Points on a hilly landscape, in no order, each with its height.
From any point a ball takes the steepest step (drop divided by distance) to one of its 3 nearest points. It stops when none of these is lower. Distance is the straight distance between rows; heights are no part of it.
k_901 (h 466): [136 159 123 130 142 157 146 127 120]
k_212 (h 196): [151 140 135 120 168 149 106 105 159]
k_335 (h 585): [118 137 154  98 158 158 159 114 140]
k_302 (h 159): [105 150 126 132 116 162 161 135  97]
k_2 (h 198): [153 146 132 121 170 153 106 111 146]
k_893 (h 343): [169 142 122 151 107  97 123 172 118]
k_331 (h 624): [100 117 160  82 148 150 170 118 128]
k_58 (h 147): [ 87 152 121 140  98 159 167 144 100]
k_340 (h 275): [ 42 122 126 122 110 160 170 130 131]
k_281 (h 654): [150 115 175  79 177 107 116  64 159]
k_425 (h 330): [174 144 113 151 115  95 116 162 123]
k_210 (h 395): [160  45 109 157  82 103  58 124 131]
k_51 (h 209): [149 138 137 122 183 141  95 102 170]
k_733 (h 195): [119 159 127 149 105 144 156 150  92]
k_452 (h 636): [140 124 164  89 168 136 141  95 154]
k_709 (h 127): [150 112 116 144 164 141  67  85 153]
k_290 (h 365): [147 144 139 159  74 100 167 187 111]
k_510 (h 643): [152 119 164 101 180 128 105  84 173]
k_415 (h 353): [177 120 110 151 109  79 107 174 133]
k_166 (h 220): [159 158 112 147 143 129 120 137 115]
k_551 (h 236): [131 162 119 152  99 138 150 161  92]
k_174 (h 193): [ 86 152 104 142  81 151 158 148  90]
k_163 (h 161): [ 99 154 120 151  67 127 169 151  90]
k_621 (h 150): [159 108  97 161 136 108  60 113 131]
k_690 (h 640): [151 128 155  90 175 133 124  87 164]
k_49 (h 152): [ 17  97 130  98 130 104 161 120 143]
k_136 (h 135): [145 154 131 127 153 156 134 123 139]
k_194 (h 222): [157 155 122 135 147 147 118 131 122]
k_577 (h 160): [102 143 133 126 124 168 165 129 108]
k_812 (h 85): [161 119 105 149 147 131  57  99 148]
k_409 (h 288): [171 109  98 155 127  94  70 137 133]
k_843 (h 359): [181 125 127 159 100  86 123 189 135]
k_675 (h 383): [161  68 108 153  92  92  60 135 137]
k_309 (h 190): [159 145 113 142 158 135  89 113 134]
k_21 (h 216): [168 142 101 145 141 114  94 132 132]
k_35 (h 622): [132 140 153  97 158 147 139 108 146]
k_68 (h 283): [172 144 107 147 129 107 104 153 121]
k_257 (h 300): [ 44 102 151  92 122 130 169 117 129]
k_839 (h 237): [ 66 148 105 138  85 160 167 141  96]
k_445 (h 290): [ 61 117 153 108 126 165 171 122 128]
k_367 (h 397): [162  76 102 160 107  97  55 112 135]
k_234 (h 257): [ 48 138 108 136  93 157 162 139 115]
k_528 (h 269): [151 163 118 146 130 140 131 138 114]
k_467 (h 511): [117 141 152 110 143 166 158 122 129]
k_872 (h 267): [ 49 129 117 128 105 162 174 128 122]
k_849 (h 638): [106 117 168  72 149 138 162 104 131]
k_168 (h 424): [173 130 100 155 120  94  84 147 132]
k_862 (h 394): [180 119 109 153 111  86  89 157 136]
k_913 (h 291): [ 72 114 144  93 128 158 171 116 136]
k_153 (h 312): [156 152 122 150 103 104 148 163 100]
k_743 (h 635): [ 80 101 166  75 144 125 169 107 125]
k_633 (h 183): [151 139 124 137 165 148  89 102 153]
k_687 (h 341): [121 152 123 157  65 109 170 176  86]
k_246 (h 157): [151 114 127 139 171 143  77  86 164]
k_542 (h 311): [ 40  92 150  80 135 110 176 109 117]
k_355 (h 408): [164  55 105 161  99 104  59 113 131]
k_284 (h 305): [153 153 119 147 121 119 134 153 102]
k_916 (h 272): [129 162 117 140 123 146 146 140  99]
k_203 (h 384): [175  95 110 159 104  81  82 155 148]
k_758 (h 151): [ 84 143 122 129 107 172 162 134 103]
k_372 (h 289): [147 164 122 144 113 119 145 159  98]
k_80 (h 373): [168  89 108 152 100  86  68 142 134]
k_170 (h 650): [109 109 172  56 157 116 164  96 121]
k_668 (h 57): [128 151 137 122 144 167 152 122 130]
k_560 (h 197): [152 154 120 134 148 139 103 122 134]
k_155 (h 372): [165 138 129 157  90  91 145 192 119]
k_485 (h 306): [143 157 127 149  86 116 152 169  85]
k_974 (h 653): [123 119 170  64 162 126 157  94 133]
k_493 (h 444): [ 17 104 123 110 115 132 168 125 146]
k_660 (h 414): [165  78  99 154 107 108  46 108 129]
k_935 (h 642): [149 130 146 102 176 142 113  85 166]
k_820 (h 645): [142 118 175  61 173 119 137  77 149]
k_910 (h 246): [ 10  95 118 105 136  82 158 125 153]

For each start below, name the point where the ball stops.
k_445 | k_58
k_35 | k_668
k_733 | k_58
k_290 | k_58
k_281 | k_668
k_872 | k_58
k_246 | k_812
k_203 | k_812
k_367 | k_812
k_743 | k_668
k_68 | k_633
k_862 | k_633
k_510 | k_668
k_560 | k_633
k_355 | k_812
